Points on a hilly landscape, in no order, each with its height.
A ball rolls from a point to whichever of its 2 nearest points has the largest drop for the distance, and stops where none of them is lower. Distance is the straight distance between rows; heights are no part of it.
<489>: [ 67 117 129 101 116 118 131 117 153 100 116 143  74 141 138 152 124 135
 121  61 168 144 110 109 118  89 122 106]  (h 192)
<1634>: [142 108 123  97 133 132  72 157 143 155 144 109 163 108 133 109 137 124
 121 138 104 160 115  72 149 140 184 129]  (h 851)
<1141>: [153  98  97 116 115 168  60 171 101 123 166 122 182 132 137  91 116 102
  91 139 121 131 112 146  81 167 184 135]  (h 879)
<263>: [126 115 115 171 129 133 135  99 116 199 147 156 156 124 148 153 140 135
 132 155 100 128 108 101 109 121 141 106]  (h 558)
<584>: [ 93 131 101 138 127 124 129 145 121 103 161 150 137 138 131 123 128 123
 138 140  96 107 157 178  33 191 138 111]  (h 552)
<86>: [131 110  86 126 116 143  90 160 141 152  92 104  91 162 183 113 146 146
 112 108 143 119  90  56 151 114 149 121]  (h 861)
<611>: [139 104 118 148 129 100 126 109  97 156 124 138 180 107 109 122 120  71
 170 159 122 135  61 183 171 151 119 131]  (h 339)
<1877>: [ 73  93  97 144 116 116 106 101 154 141 149 170 119 147 177 138 123 129
 121 116 108 163 132 111  74 126 133  99]  (h 738)
<1975>: [195  75 178 166 141 134 151 129 140 146 108  98 137 105 138 135  91 104
 141 124  34 131 132 135 161  92 154 125]  (h 464)
<1589>: [148 111 144  88  96 161 177 117 167 123 100 149 134 131 112 174 159 164
 160 136 143 154 168  75 160 109 131 137]  (h 713)
<502>: [150 182  73 149 131 149 146 104 152 141 112  73 128 116 106 125 196 173
 108 172 143 142 150  79 164 151  91 152]  (h 740)
<1200>: [170 118 142 172 143 164 144 175 131 158 129 146 132 102 131 152 105 116
  84 158 106  75 143 150 108  94 156  52]  (h 619)
<1872>: [130  95 169  88  98 128  73 162 114 106 127 125 107 167 139 115 104 137
 106  95 181 140 139  74 131  93 195 133]  (h 645)
<1220>: [167 166  57 164 160 160 139 113 161 134 110 101 114 129 137 119 175 181
 118 150 125 118 145  85 120 155  92 115]  (h 755)
<557>: [173 153 109 133 109 201 149 150 174 132 133  97 138 153 146 106 142 105
  92 184  75 132 156  60 127 137 128 160]  (h 716)
<602>: [121 148 111 129 138 117  90  75  98 111 121  82 172 214  92  96  96 152
 129  63 172 117 130 142 136 213 131 182]  (h 356)
<533>: [147 111 161 112 132  94 168 135 145 111 119 132 163  89 112 137 141  78
 183 150  99 135 112 165 138 145 166 130]  (h 561)
<1161>: [137 120 169 122 114 108  83 165 114 184 131 127 126 112 106 143 119 168
 123 157 137 113 121 118 173  69 165  88]  (h 580)
<1348>: [222  96 133 149 124 152 146 183 173 148 108 162 118 131 164 146 118 125
  93 155 101 123 160 150 155  80 161 107]  (h 805)
<58>: [110 106  64 155 121 149 105 122 137 138 163 169 130 129 187 125 113 126
  67 107  97 152 137 111  66 128 142 102]  (h 756)
<1484>: [ 86 146 129 137 133 116 111 143 155 161 115 114 102 108 135 155 140 123
 113 115 138 105  89 121 158  98 127  93]  (h 684)
<726>: [116 175 105 128 132 140 104 117 112 132 130  95 149 107  76 105 172 122
 142 148 138 120 117 136 126 192 120 172]  (h 275)
<398>: [ 99 175  85 140 132 151 130 131 142  97 156 115  93 159  97 129 176 148
  84 163 109 164 165  93  71 113 105 121]  (h 737)
<44>: [166 127  88  87 108 184 114 176 175 100 128 132 114 149 161 108 150 122
  83 150 109 135 166  74 108 135 156 144]  (h 695)
<554>: [159  91 118 192 138 162 143 115 108 205 140 139 160 113 156 131  99  93
 119 152  59 111 106 127  97 120 149  96]  (h 527)
<686>: [137 152 131 182 117  94 124 166 135 127 190 120 136 158 137 112 121 146
 115 159  84  82 144 200  90 182  63 204]  (h 420)
<723>: [169 110 145 126 137 151 189 116 161  93  89 107 136  82 128 151  98 119
 143 120  60 129 143 129 179 133  95 117]  (h 605)
<2035>: [ 96 111 170 111 145 117  81 170 115 118 148 121 126 109 112 120 132 110
 139 113 135 103 118 149  99 138 174  79]  (h 547)
<247>: [132 135 148 159 142 145 135 104 132 125 146 203 101 138 126 181 136 195
 140 160 156 155 171 134  99  61  73 110]  (h 662)
<491>: [129 118 133  79 151 147 150 162 199 116 108 139 119 102 112 164 134 118
 152  88  98 147 143 106 188 107 130  83]  (h 658)
<1712>: [191 128 143 115 145 111 110 183 126 147 142 113 154 101 126 108 129 132
 129 196 104  95 136 142 142 138 146 124]  (h 482)
<520>: [105 153 132 134 129 119 127 102 140 152 108 135 116  87 107 162 169 153
 110 118 167 145 131 109 169  93 123  89]  (h 663)
<1704>: [164 153 106 167 131 133 202 128 133 137  89 126 146  90 133 106 102 119
 172 149 134  56 105 158 159 174  90 130]  (h 475)
<1443>: [170 122  99 145 128 157  96 132 162 127 122 120  87 182 165 142 170 199
  87 106 150 174 171  81 134 109 106 106]  (h 720)
<1853>: [ 52 109 120 114  97 114 160  92 106  94 118 164  92 149 156 135 120 142
 152  82 175 129 122 132  95 133 128 124]  (h 277)
<1159>: [126  99  65 134 146 115 123 120 172 126 144 141 112 142 202  83 101 141
 137 109 100 123 132 123 116 143  97 133]  (h 719)
<1304>: [ 95 158 136  97 138 135  67 133 121  59 167  84 131 170  85 107 155 126
 133 109 138 114 143 145  74 199 149 160]  (h 413)
<580>: [193  94 133 193 115 125 160 191 143 158  83 158 124 121 173 144 109  80
 124 143 112 125 118 165 129  76 198  99]  (h 794)
<1079>: [ 63 155 110 122 114  99 137  74  75  99 111 143  74 139 127 115 119  74
  92  69 155 138 118 149 138 136 104  77]  (h 748)
<1533>: [160 138 142 135 119 137 109 175 119 143 136 139 121 100 120 133 139 156
  80 168 144  81 156 143 112 116 174  53]  (h 601)
<878>: [125 132 137 117 136 120  71 115  71 129 127 150 172 111  78  97 124  55
 148 122 152 130  95 193 175 158 105 128]  (h 388)
<419>: [115 158  54 131 101 151 163 109 127 113  94 136 140  99 126 108 147 124
 149 117 155 119 129 120 118 211 114 144]  (h 389)
<1472>: [144  91 171  89 107 106 132 168 167 139 116 147 123 117 112 146 127 124
 166 136 134 134 139  93 182  95 183 130]  (h 673)
<197>: [153 139 138 123 166 128 159 155 169 121 141 126 126 104 133 122 126 128
 149 166  85  95 152 140 101 149 133 112]  (h 511)
<133>: [114 114 135  70 142 119 150 124 192  97 132 163 121 108 113 155 142 121
 149 128 122 163 143 120 136 121 115 117]  (h 680)
<388>: [174 113 107 145 150 155 102 206 126 190 102  88 152 121 150  68  81 120
 149 136 110  84  69  94 155 151 143 129]  (h 894)
<919>: [164  71 131  96 118 122 158 104 166 129 126 147 148 110 143 143 133  85
 162 152  99 180 111 101 171 124 140 157]  (h 637)
<1645>: [139 110 164 119 152 129 191 116 147  92 122 132 144  65 104 144 108  70
 160 121  66 126 123 148 148 160 124 109]  (h 582)
<719>: [129 138 112 131 115 116 110  95 116 118 146  96 127 136 150  91 131 177
 127 147 143  96 135 129 109 162 121 129]  (h 370)
<1342>: [105 147 174  92 160  96  95  94 125 119 152  93 134 118 113 127 121 151
  98  87 165 144 149 114 164  87 141 116]  (h 792)
<728>: [ 75 149 164 127 136 121 121 112  14 124 135 132 167 123  94 137 126 124
 150  60 190 136 128 165 108  87 148 147]  (h 826)
<1179>: [179 130 147 121 119  90 131 106 132 101 127 114 106 153 161  99 136 185
 121 168 160  77 149 127 126 140 117 129]  (h 416)
<1945>: [134 158  90 128 108 128 176 118 134 108  96 148 131  96 141  95 130 104
 152 136 148  86 113 143 170 169  84 107]  (h 443)
<456>: [100 113 192  91 143  80 108 149  91  89 135 130 125 112  96 115 128 122
 151 102 172 123 117 160 143 117 166 113]  (h 573)
<731>: [125 125  95 148 139 176 188  97 154 148  74 111 131  98 142 111  83  88
 142  84  87 111  98 117 184 152  66 124]  (h 624)
<1376>: [159 103 129  84  98 151  69 200 127 123 152 128 152 116 135  94 122  94
  95 156 131 147 127 105 106 147 194 137]  (h 866)
<1155>: [190 106 149 105 105 132 170  98 144 108 118 111 174 112 124 141 135  99
 149 171  86 160 118  92 168 146 119 177]  (h 614)
<231>: [100 119 194 109 139 125 123 157  38 134  92  94 120 170 100 144  92 143
 141  88 186 113  69 127 103  82 130 145]  (h 407)
<1726>: [ 78  81 109 134 126  94  84  93  84 133 132 111 161 188 149 115 104 146
 149 109 134 100 111 162 100 192 134 145]  (h 211)
<420>: [165 117 173 146 125  98 120 152 133 177 130 146 106 121 126 163 136 166
 121 181 150  88 141 156 163  49 130  84]  (h 559)
<1136>: [101 170  65 151 101 133 137  94  98 129 110 104 142 116 105 110 168 144
 141 140 145 127 134 136 101 214 120 178]  (h 334)
<212>: [111 179 110 128 128 155  70 166 137 126 181  88 144 139  88  95 167 121
 128 134 126 107 118 108  92 201 110 204]  (h 178)
<1417>: [ 70 162 104 126 117 123 143 112  84 126  91 124  71 123 123 129 144  83
  94  90 180 130  83 132 157 144 112 114]  (h 734)
<1231>: [140  82 123 112 117 134  93 152 177 130 144 162  96 165 184 150 130 156
 139 119 125 159 138 102 161  84 121 109]  (h 827)
<1075>: [102  76 157  98 106  92 141 135 120  67 112 121 113 156 171 115 126 130
 171 137 176 107 124 143 124 138 159 130]  (h 405)
<1801>: [107 166  41 152 155 123 139  87 153 134 143 144 152 110 124 126 102 153
 125 141  86 151 119 148 118 162  50 124]  (h 644)
<566>: [ 83 143 110 125 130 111 107  70  91 111 113  93 147 197 121 102  73 102
 117  65 184 113  87 163 161 195 127 145]  (h 280)
<341>: [ 89 138  58 170 163 123 151  87 138 144 131 150 128 107 121 156 143 126
 115 116 115 151 114 124 135 117  78  84]  (h 616)
<1542>: [119 115 155 130 170 114  60 151  93 123 158 115 153 133  86 114 138 116
 138 130 119  83 110 181  85 154 150 103]  (h 523)
<116>: [112 144  81 119 150 157 153 117 169 125 144 121 149  97 130 122 140 102
 151 114  77 144 127 100  94 176 127 127]  (h 428)
<79>: [114 125 136 174 120 168 159 102 145 165 119 177 129 135 125 210 123 141
 166 132 141 138 127 121 154  83  57  83]  (h 697)
<415>: [141 112 171 137  96  91 161 131 124 133  98 160 115 104 129 160 147 109
 163 166 175 128 115 162 176  74 144 118]  (h 522)
<329>: [122 155 117 112 119 108  93 112  57 152 108 110 143 103  97  75 134  86
 105  94 185 176  97  92 213 116 134 139]  (h 678)
<1165>: [151 159  83 126 118 146 157  81 133 155 100  91 126 104  97 141 183 134
 108 124 163 155 129  86 198 153 126 127]  (h 721)
<1811>: [105 142 169 114 104 132 121 140 119 198 119 124 130 112  86 170 133 132
 127 132 153 122 102 108 216  48 131 116]  (h 608)
<937>: [101 145 172  96 144 104 145  73  91  95 133 110 111 144 140 134 107 131
  90  74 182 129 125 145 166  93 132 109]  (h 777)
<1125>: [149 146 147 143 134 140 136 144 148 111 139 176 100 138 127 149 158 184
 100 167 124 131 166 138 101  88 108  90]  (h 642)
<729>: [119 154 112 123 176 118 155 153 168  94 131 145 117  95 127 118 127 152
 137 135 127  98 141 146 116 126 100  76]  (h 536)
<756>: [139 104 114 156 123 115 175  81 114 169 120 143 165  93 151 140 118  76
 152 175  99 136  83 167 176 122 102 127]  (h 292)
<899>: [149 115 123  91 120 142  97 151 163  89 145 121  93 149 167 108 134 140
  71 111 143 131 160  83 101 136 182 106]  (h 674)
<1418>: [111 150 137 153 111 156 171  66 111 148 125 192 117 110 108 192 140 159
 141 128 185 145 163 129 135  71  76 105]  (h 681)
<1864>: [ 97 111 148 100  98 111 157 102  91  69 115 146 119 160 143 103 138 153
 168 101 169 103 145 140  77 149 152 146]  (h 347)
<253>: [ 60 131 132 134 133 121  97  98  66 145 142 134 155 113 102 129 138 104
 137 107 146 117  98 188 133 157 116 110]  (h 433)
<571>: [107 137 199  96 106 118 112 159  61 156 100 112 114 131 103 162  89 148
 134 125 183 110  89 136 148  40 122 154]  (h 457)
<1627>: [173 123 146 156 120 200 159 125 160 104 121  78 115 137 138  90 102 101
 109 141  31 120 161  61 111 141 118 180]  (h 735)
<123>: [156 132 143 142 130 105 128 141 138 105 141 154  98 138 146 136 121 162
  73 159 131  89 156 152  85 101 125  52]  (h 622)
<334>: [ 82 161 132 100 124  97 153  67  96  82 131 166 108 116 128 125 117 109
  96  83 169 144 156 158 141 123  99  98]  (h 761)
<16>: [128  91 172 132 161  85  71 126  82 110 154  98 173 158  85 104 109 135
 151 133 144 115 107 194 106 143 145 126]  (h 492)
<800>: [ 79 126 171  83 142 131 123 136  75 124 111  84  94 187 108 162  91 143
 122  80 163 107  57 127  97 108 170 133]  (h 346)
<1833>: [169 171 113 146 190 148 110 124 195 187 164  92 138  98 124 106 115 131
  91 144  58 136 147 111 149 137  89 125]  (h 528)
<1755>: [179  74 174 120  92 102 114 142 142 110 136 174 105 145 161 142 133 135
 133 153 168 143 163 118 120  77 181 150]  (h 584)
<1720>: [153  68 151 161 106  83  95 168  94 128 123 137 101 177 176 130  93  98
 108 141 136 113  58 157 105  89 178 111]  (h 532)
<53>: [122 113  87 174 144 157 136 107 137 187 134 169 134 121 163 156 130 139
 130 137  77 134 119 108 128  94  89  85]  (h 585)
<418>: [ 73 141 130 109 122 133 115 154  89 149  79 106  97 108 114 137 122 111
 129 110 163 111  44 125 159 107 120 137]  (h 710)
<1795>: [136 166 101 130 150 155 132 145 169 130 136 116  91 144  89 153 202 166
  87 162 113 175 180  82 130 112 103 105]  (h 722)
<267>: [139  87 107 137 143 134 109 185 120 160 110 118 149 131 165  91  95  94
 171 136 114 102  52 109 128 136 151 146]  (h 908)
<873>: [153 166 124 179 122 113 136 179 163 110 185 124 125 160 137  71 114  91
 115 184  85 112 149 167  84 152  90 195]  (h 456)
<1613>: [215  99 172 157 158 162 147 136 145 130 109 110 125 113 128 133  92 135
  92 141  32 142 174 138 154 104 118 117]  (h 436)
<702>: [109 122 150 117  98 141  93 117  58 151 161 151 155 145 123 118 145 143
 135 133 147 152 158 111  55 107 189 148]  (h 793)
<1648>: [166 115  94 135 122 154  96 191 125 166  97  98 121 137 178 101 120 140
 109 127 131  79 107  68 157 122 150  98]  (h 877)
<663>: [165 147  60 159 157 165 178  90 156 123  92 119 142  95 124 130 111 122
 118  97  91 142 121 101 183 153  65 116]  (h 649)
<1529>: [ 84 162  96 122 139 143 111 157 143 110 145 122 136 126 104 115 149 108
 162 110  95  95 134 170  71 208 118 161]  (h 516)
<78>: [159 114 163  92  83 152 118 146 172 118 143 182  94 141 122 162 147 125
 125 153 144 160 198 101 106  85 153 141]  (h 604)
<1317>: [140 158  89 136 183 109 105 123 171 167 146  95 133  85 137 105 139 135
 111 126 103 126 130 106 148 137 111 110]  (h 502)
<358>: [136 111 176 143 129  66 144 127 131 125 127 157 101 105 129 165 151 151
 140 163 155 119 146 181 149  74 122  95]  (h 540)
<1934>: [120 144 155  99 115 147 103 122 155 140 151 141 105 116 105 162 164 145
 132 113 160 174 203  80 118  75 166 158]  (h 623)
<1134>: [116 141  97 134 192 142 136 118 190 153 133 133 136  93 144  95  97  92
 135 101  78 126 130 119 121 142 117 116]  (h 469)
<325>: [201 117 148 137 125  79 118 165 134 125 124 107 126 122 149  94 137 163
 140 187 145 101 124 148 150 117 149 133]  (h 455)
<1886>: [ 98 143 140  86 117 120 155  90 128  81 138 156 106 132 117 134 146 155
 124 109 166 170 186 119  98  88 114 157]  (h 660)
<449>: [130 147 158 102 126  90  83  84  84  99 153 144 159 117  78  99 120  80
 135 113 159 128 124 220 146 164 107 148]  (h 419)
<661>: [ 43 160 104 163 131 106 115  68  77 141 142 118 134  96 109 141 141 127
  99  93 146 137 113 182 100 159 109  96]  (h 467)
<1803>: [141 109 187 104 128  73 117 156  93  88 113 133 138 141  98 104 156 125
 175 138 172 149 128 185 128 115 170 162]  (h 595)
<525>: [163 169 126 123 155 150 132 107 180 146 164  79 143 125 110 125 144 126
  96 169  42 160 138  77 152 127  75 163]  (h 555)
<982>: [103 136 129 116 110 139  68 102  62 120 152 100 156 182 100 116 161 162
 118 123 132 166 159 114  66 134 165 187]  (h 775)
<950>: [190 117 173 144 135 176 160 150 155 113 104  77 117 109 122  86  86  96
 139 131  37 108 145 109 121 154 156 166]  (h 749)
<1819>: [ 94 128 115 150 141 157 134 166 172 165 101 110  79 111  92 199 150  97
 133  86 113 131 121  68 143 110 165  81]  (h 261)
<1966>: [158 117 146 121 125 127 171 146 133 111 129 149 155 121 118 143 153 108
 170 181  93 120 135 140  90 136 168 130]  (h 537)
<429>: [180 109 157 186 155 141 172 161 134 144  80 134 129 109 139 115  91  69
 132 139  70 112 124 179 108 116 195 103]  (h 783)
<1330>: [146 179 144 122 141 139  98 182 136 135 142  98 128 103 100 108 155 151
  90 154 125  75 153 116  99 146 164  92]  (h 581)
<1436>: [ 93 126 151  78 112 120 155 109 107 132 115 184 126 103 103 137 130  65
 142 110 153 158 134 136 173 115 132 108]  (h 175)
<1605>: [150  95 153 116 107 154 167 136 164 109 105 120 131 118 116 192 125 134
 153  75  84 144 150 107 209 112 116 104]  (h 633)
<995>: [119 176 104 124 130 170 119 178 155 112 164 116 136 136 130  84 128  90
  96 155  94 111 154 115  59 167 135 145]  (h 517)
<980>: [100 109 168 140 106 113 116 105  33 123 147 140 164 150 107 134 127 153
 155  98 159 114 154 150  60  99 176 150]  (h 809)
<1081>: [ 96 180 112 141 105 128 105 180 164  95 189  96 119 181 123  83 151 128
 107 117 123  94 145 114  98 198  89 204]  (h 281)
<865>: [ 65 139 148  88 124 129 136 109  79  97 111 105  93 170 123 158  89  99
 110  67 171 108  50 163 114 120 137 135]  (h 276)
<578>: [ 80 130  88 145 171 113 186 124 139 121 113 181 132  84 136 121  73  76
 177 115  90 122 103 188 114 141  78 101]  (h 574)
<439>: [144 144 109 139 137 133 131 177 159  84 165 123 112 152 157  79  94 114
 103 144  85  91 167 169  63 173 110 175]  (h 484)
<799>: [ 78 128 106 104 127 105 148 115 129 107 134 166 123  99 128 113 104  69
 148 121 133 116  96 196 128 169  87 113]  (h 551)
<1897>: [126 135 165  91 117  96 143 120  97  88 149 129 139 141 109 106 168 121
 149 183 134 144 148 178 100 132 131 182]  (h 618)
<963>: [138 142  96 160 120 102 107 135 136 142 163 118 145 129 150  92 103 157
 146 140 108  89 132 163 100 209  88 205]  (h 371)
<18>: [101 142 117 124 144 155 150 149 157 149 129 133 106  96 106 172 170 123
 126 114 108 143 136  84  77 133 167  89]  (h 322)
<747>: [145 120 138  91 139 111  80 117 131 161 140 106 164 109 119 102 145 147
 129 143 140 172 115  99 178 125 140 149]  (h 838)
<1486>: [ 99 165  81 139 137  84 135 113 143 113 147 164 140 107 128 125  89  91
 129 114 111 116 136 206 118 196  62 142]  (h 526)
<1052>: [ 61 134 110 105 112 123 141  71  94 101 106 104 106 199 146 131  98 100
 109  52 167 135  80 136 147 140 135 151]  (h 183)
<1206>: [125 103 189 112 101  87 134 196 108 149  96 126 106 132 102 149 110 124
 156 160 166 102  80 153 170  63 150 128]  (h 495)
<655>: [ 93 105 153 128 122 100 133  51  39 133 160 116 164 175 146 127  90 133
 121  78 156 149  99 140 128  93 144 174]  (h 202)
<1185>: [136 149 154 117 125 135  68 156  83 121 172 107 155 135  81 107 151 146
  91 163 132 102 136 153  61 151 167 112]  (h 553)
<1207>: [142 180 110 106  99 141 186 100 114 100  88 139 129 114 116 119 186 170
 129 167 186 109 167 132 138 132 100 125]  (h 767)
<1771>: [166  73 145  95 101 116 163 147 189 126 100 170 122 124 150 164 143 101
 177 137 128 170 137 118 188 103 146 154]  (h 656)
<94>: [139 167 127 117  96 166 190 105 126 122  83 118 144 118 103 138 186 157
 147 185 138 111 145  89 129 133 117 150]  (h 751)
<1474>: [157 167 106 147 175 174 154 121 166 124 114  96 123 136  94 179 167 153
 107 149  86 184 150  80 144 123  82 114]  (h 704)
<701>: [ 95 118  38 135 126 101 116  97 155 108 144 127 115 145 171  96 106 142
 123  97  95 128 141 118  89 199  89 150]  (h 694)
<760>: [134 132 150  65 103 130 145 131 132 117 103 148 144 106 109 121 147 142
 170 132 166 149 145  93 167 114 171 158]  (h 691)
<656>: [197  97 176 129 150 144 159 194 137 113  86  91 123  97 103 109  90  91
 143 127  53 103 158 123 153 148 208 133]  (h 762)
<1956>: [151 124 151  96 116 114  94  95 134 148 158 119 143 128 144 119 152 182
  99 160 143 160 153  98 140  80 128 150]  (h 823)
<1839>: [132 127 145 111  97 132 181 116 121 106  85 173 109 114 136 141 160 164
 162 149 197  86 155 117 136 103 116 115]  (h 782)
<367>: [140 120 163 172 102 170 123 159 163 187 119 158 108 140 122 213 110 130
 176 138 125 131 139 120 152  68  96  72]  (h 712)
<1748>: [121  54 158 126 102 106 112 177  86  99  99 122  93 203 159 121  92 119
 148 131 151 105  55 141  79 115 173 129]  (h 493)
<821>: [109 126  86 139 170 161 198 119 154 116  86 166 124  90 147 133  81  85
 148 112  93 126  99 153 168 125  64 102]  (h 597)
<1577>: [ 91  79 142 120 120  73 120  68  76 125 149 113 163 195 137 125  92 140
 139 104 141 140 120 176 112 142 144 154]  (h 94)
<1999>: [162 143  78 147 147 124 107 133 170 132 119  78  88 137 160 109 159 191
 109 128 150 131 156  83 149 144 102 101]  (h 739)
<907>: [117 113  98 162 124  98  92 120 119 132 147 104 149 143 161 102 109 154
 146 120 117  83 101 164  94 179 115 138]  (h 305)
<680>: [108 161 141 120 102 147 144 118  87 181 104 127 136  99  85 163 145  97
 113  95 165 163 105  77 202  78 138 140]  (h 634)
<654>: [ 85 103 138 171 110 133 125 150  85 168 151 176 123 133 141 157 126 134
 130 148 121  88 120 158  58 127 146  74]  (h 603)
<867>: [185  98 135 127 125 153 129 186 181 152 127 172 115 150 169 152 124 158
 130 128 111 156 168 112 163  88 123 100]  (h 815)
<1149>: [ 95 156 174  63 126 104 126  96 110  71 172 120 130 124 104 104 146 132
 121 135 149 156 163 164 115 120 120 160]  (h 638)
<1725>: [136  79 109 133 128 109 109 155 124 140 131 147 131 130 186  94 121 101
 154 141 106 111  96 143 113 133 166 129]  (h 904)
<730>: [133 127 150 115 136 101  83 102  82  91 153 121 173 144  84 110 124 139
 150 119 160  99 123 202 122 185 120 161]  (h 453)
<1744>: [ 71 129 112 158 135 120 108 117  98 130 151 136 123 127 121 147 143 149
 117 121 112 109 138 152  38 171 144  76]  (h 577)
<1539>: [ 70 120 111 138 154 136 111 158 159 115 122 149  62 140 158 176 119 142
 113  77 144 126 110 109 117  80  92  62]  (h 87)
<1812>: [168  89 111 137 116 118 107 158 112 122 147 137 147 123 181  91 109  93
 109 149  97 127 126 171  79 162 171 151]  (h 893)
<150>: [ 99 142 119 107 137 156 125 140 147 122 143 113 136 113  89 139 175  89
 144 123 102 157 119  99  69 173 179 128]  (h 373)
<1191>: [ 89 152  90  83 127 135 155  83 161  72 127 194 124 118 110 149 143 127
 130 135 134 191 151 119 117 121  89 144]  (h 685)
<1427>: [169  83 161 202 136 159 170 105 111 173 109 107 164 107 145 136  95  89
 143 137  31 108  94 126 132 113 147 120]  (h 496)
<469>: [ 83 137 104 142 140 167 128 196 196 143 105 141  53 143 123 203 132 125
 143  70 127 134 131  88 147  94 124  73]  (h 193)
<1991>: [146 157  81 125 123 118 117  97 100 152  92 101 107 117 125  86 163 109
  85 120 180 162 115  78 228 141 119 133]  (h 699)
<1641>: [123 148 141  94 111 128 105 139  54 180 105 117 142 110  95 131 110  95
 104 100 175 177  96  97 200  65 120 158]  (h 657)
<988>: [ 92 159 110 101 105 113 106 129 167  53 170  96 112 168 130  97 134 125
 132 122 119 125 157 134  86 204 105 180]  (h 353)
<1624>: [192 120 139 146 179 153 162 134 168 142 138 144 142 128 136 141 116 144
 118 170  62 153 162 138 140  97  80 120]  (h 404)
<233>: [120 116 131 178 146 142 154 169 133 173 134 165 116 114 139 172 109 110
 123 137 100  88 121 126  88  97 133  53]  (h 625)
<540>: [135 116 140 116 142 102  88 123 105 123 124  61 143 167 127  77  97 152
 119 100 180 102  78  98 149 150 134 125]  (h 544)
<377>: [168 188 108 137 146 148 187 125 178 123 105 114 140  98 121 124 135 150
 133 173 123  66 141 125 147 159  70 133]  (h 509)
<485>: [ 76 110 146 133 100 113 116  88  66 151 133 102 125 163 146 128 106 135
 117  86 171 142  76 117 128  73 127 166]  (h 282)
<1936>: [ 54 111 114 147  96 116 115  54 115 167 155 171 122 135 147 164 118 134
 124 101 151 162 124 120 104  98 118 123]  (h 718)
<617>: [114  74 152 106 107  91 126 172 137  97 102 137  71 152 175 128 112 111
 165 141 155 105  86 135 122 102 152 135]  (h 446)
<10>: [175 142 105 163 190 193 163 109 157 113  91  94 140 106 113 164 117 176
 115  95  56 175 148  88 176 134  61 108]  (h 679)
<880>: [118 123 157 123 142 112  84 111  70 120 139  77 140 168 121  94 123 161
 120  85 151 141 113 109 111 138 172 131]  (h 583)
<561>: [100 151 104 144 114 135 143  50 106 161 142 172 131 105 117 150 146 175
 131 132 143 170 150 114 109  99  91 135]  (h 698)
<1580>: [146 133 195 100 139  94 117  89 106 121 157 106 138 152 142 139 121 174
  94 102 167 146 161  95 148  52 149 149]  (h 807)
<783>: [156 148 106 133 121  96 106 141 148 119 153 123 153 112 145  87 106 152
 111  93 156  75  91 151 152 222  87 209]  (h 437)
<1558>: [106 148 136 143 118 132 123 106 113 149 130 126  97 108 125 147 157 166
 129  93 184 151 174  82 120  66 153 136]  (h 641)
<709>: [178 126 109 177 146 103 190  87 149 140 110 141 154  94 142 118  93  96
 154 154  79 130 110 189 148 140  82 152]  (h 338)
<589>: [201 124 180 154 146 161 168 182 113 118  99 110 149  95 102 133 102  80
 118 157  66  99 141 149  89 134 206 121]  (h 773)
<844>: [ 74 147  34 143 129 115 127  98 149 120 133 148 147 124 153 124 101 158
 125 146  87 147 156 142  72 193  58 163]  (h 669)
<1579>: [ 88 166 123 117 117 136 110 109 111 110 166  98 129 155 109 106 179 154
  89 159 121 157 162 104  84 123 133 160]  (h 754)
<1383>: [102 134 118  97 143 148  63 157 122  80 140 121 161 149  63 115 162 109
 179 114 143 108 128 158  84 183 127 185]  (h 466)
<1633>: [139 160 120 131 105 177 195  89 142 130  87 144 116 113  81 171 178 158
 149 130 163 174 167  80 156 111 108 140]  (h 731)
<665>: [183 149 109 156 176 105 185 116 163 123 133 137 135  99 142 128 112 141
 140 174  83 139 140 173 142 121  69 139]  (h 372)
<1456>: [131 126 127  94 135 139 109 109 167  85 142 135  78 188 153 134 139 183
  80  93 165 153 170  85 113 115 131 105]  (h 696)
<166>: [141 126 112 139 125 100  71 112 115 128 141  77 158 134 121  79 109 151
 123  94 181 102  69 122 162 198 112 164]  (h 500)
<142>: [177 119 155 130 108 151 157  90 152 113 148  85 166 125 119 133 140 120
 114 178  39 152 131  94 141 118  82 176]  (h 586)
<1515>: [121  91 118 114 120 149  72 153 161 181 125 128 100 143 182 151 141 137
 112 118 116 144  99  70 176  76 136 126]  (h 843)
<1843>: [112 108 131 110 107 122 157  92 119 144 117 160 140  99 127 145 123  76
 133 143 126 152  95 135 187 113 100  99]  (h 234)
<506>: [158  85 156 163  99  62 115 155 143 134 120 162  95 149 182 143 127  99
 128 154 145 136 102 172 110  57 170 109]  (h 560)
<1210>: [123 103 131 132 107 129  70 147 100 143 134 123 130 150 135  99 116 147
  93 101 168 128 116  66 106 109 187 112]  (h 620)
<645>: [140  83 190  82  93 109 103 183 108 139 118 145 122 135 114 108 108 149
 163 116 188 139 132  89 153  75 188 157]  (h 668)
<1814>: [ 71 163  97 126 122  84 117  61  96 111 143 140 142 106 109 140 101 131
 104 119 124 143 146 197 101 173  68 124]  (h 497)

Where does a ball stop that starts at each point below?
<502> -> <1052>
<701> -> <1436>
<1633> -> <1539>
<1484> -> <1539>
<233> -> <212>
<1872> -> <1577>
<1141> -> <1539>
<1231> -> <899>
